The views of a scene show one set of named points, each view turned or mirrored, and shifted as a whole, with a little noise and some points left out.
In the rows, 128 means zero.

Scene 1
View 1
z_976: [101 146 153 114 125 146 183 159 120 133 146 126 156 165 129 144 113 161
 139]
z_354: [103 151 145 122 143 116 167 145 137 150 114 120 169 144 143 159 144 138
 141]
z_560: [103 148 151 130 130 132 186 169 101 156 134 102 164 164 117 152 137 138
 142]
z_995: [ 93 130 167 110 122 134 184 176 106 120 144 103 137 163 138 145  85 172
 127]
z_544: [ 81 149 138 117 112 193 171 134 157 101 182 159 162 179 126 105 103 185
 161]
z_326: [ 98 175 144 135 121 162 155 116 175 127 173 139 167 169 133 123 158 116
 140]
z_206: [105 138 135 117 120 157 187 183  81 150 136 123 168 173  98 138 118 178
 167]
z_433: [ 88 160 159 102 159  99 151 111 209 115 111 139 154 133 198 162 120 145
 108]
z_532: [110 170 127 149 108 184 175 155 106 153 179 127 183 184  74 124 174 121
 181]
z_366: [ 84 172 155 115 152 118 140  95 222 105 134 152 158 143 191 151 125 144
 110]
z_543: [ 97 182 158 118 165  85 140  92 226 124 113 134 156 130 199 170 155 109
  98]
z_121: [ 90 161 154 108 150 114 155 113 190 123 123 146 164 144 173 151 131 151
 124]
z_745: [101 156 170 113 154  85 164 143 158 131 107 101 142 139 179 174 115 130
  94]
View 2
z_543: [ 85 128 130 136 145 142 188 122  87 219  86 126 148 114 156  21 108 126
 136]
z_354: [ 67  88  88 134 128 152 169  81  95 194  88 142 139 107 174  51 128 144
 123]
z_544: [113 121 101 143 133  91 129  60 158 170 136 103 116  85 150  76 135  70
  71]
z_532: [102 168  61  81 123  42 159  34 162 106 151 183 146  95 144 138 113 100
  77]
z_976: [ 93 101  68 155 126 111 135  65 124 169 127 130 122 101 163  82 137  98
  80]
z_433: [ 87  96 119 177 144 152 157 116  92 239  90  97 134 113 159  18 131 102
 123]
z_121: [ 90 105 121 163 143 136 155 106 104 220 102 106 129 100 150  27 131 100
 107]
z_745: [ 73  84  77 183 126 159 155 111  69 209  95 135 125 125 176  43 132 120
 124]
z_206: [ 79  89  48 135 116 101 129  31 151 143 129 141 117  85 168 110 146 100
  71]
z_560: [ 74 101  54 143 115 120 148  62 111 158 119 162 122 106 173  93 128 114
  99]
View 3
z_976: [156 109  60 135 127 126 187 101 126 146 122 110 139 114 120 106 167 113
 153]
z_543: [124 154 119 145 146 134 179 110  79 143  62 139 187 178 137  68 127 170
 121]
z_206: [169 103  26 127  99 128 182  92 152 126 150 106 120  85 121 123 170 121
 151]
z_121: [154 147 106 142 154 128 200 100  78 146  86 139 163 152 109  73 165 153
 138]
z_560: [142 103  54 140 104 127 182 106 147 130 114  93 153 121 140 106 147 128
 153]
z_326: [130 124  85 146 157 120 138  93 117 180 100 148 154 147 147 113 151 123
 111]
z_544: [165 129  61 133 146 125 166  78 113 171 134 154 125 100 104 116 186 123
 120]
z_354: [142 125  72 139 116 140 193 106 118 125 100 115 162 135 126  88 142 151
 136]
z_366: [143 152 133 148 177 128 191 102  59 164  72 155 164 165 113  66 172 143
 132]
z_995: [166  95  62 137 129 119 227 114 133 135 125  87 140 112 109 105 187 105
 177]
z_532: [131 106  28 135 115 126 117  82 169 160 145 130 142 107 164 152 146 117
 109]
z_433: [145 150 128 144 163 135 225 109  61 142  70 135 172 164 106  57 169 147
 144]
z_745: [142 123 106 152 142 132 239 124 100 122  77  89 179 167 120  69 155 141
 168]
View 4
z_745: [ 55 180 162 161 149 135 146 167 220  86 125 151 161 115 113  85 135 137
  97]
z_206: [118 146 148  73  81  82 148 112 178 146 100 130 132 130  99 124 153 112
 157]
z_560: [ 90 151 160 117 102 108 161 129 195 122 104 133 142 125  93  91 157  97
 137]
z_433: [ 73 175 152 131 200 141 131 168 208  69 146 149 145  87 103 101 123 158
  67]
z_532: [129 109 167  58 114 101 173  96 147 149 106 111 118 106  66  82 166  54
 144]
z_326: [111 135 171  89 181 130 155 119 150 114 131 123 125  77  66  69 136  87
  95]
z_543: [ 69 160 149 119 207 148 180 166 212  64 145 141 133  71  93  73 143 105
  72]
z_544: [130 141 154  66 159  99 122 115 158 127 126 131 118  94  84 126 132 122
 118]
z_995: [ 99 167 165 135  99 107 113 123 182 124 109 135 153 137 104 118 138 140
 140]
z_366: [ 85 165 164 120 218 144 128 154 187  69 152 149 137  72  91  88 115 142
  62]
z_121: [ 87 167 149 111 188 126 140 157 199  81 143 149 138  88 101 101 125 134
  88]

In a view up to two points have been moved. Name them for each view, in the order of its rows, or write -.
view 1 | z_544, z_543
view 2 | z_354, z_532
view 3 | -
view 4 | -
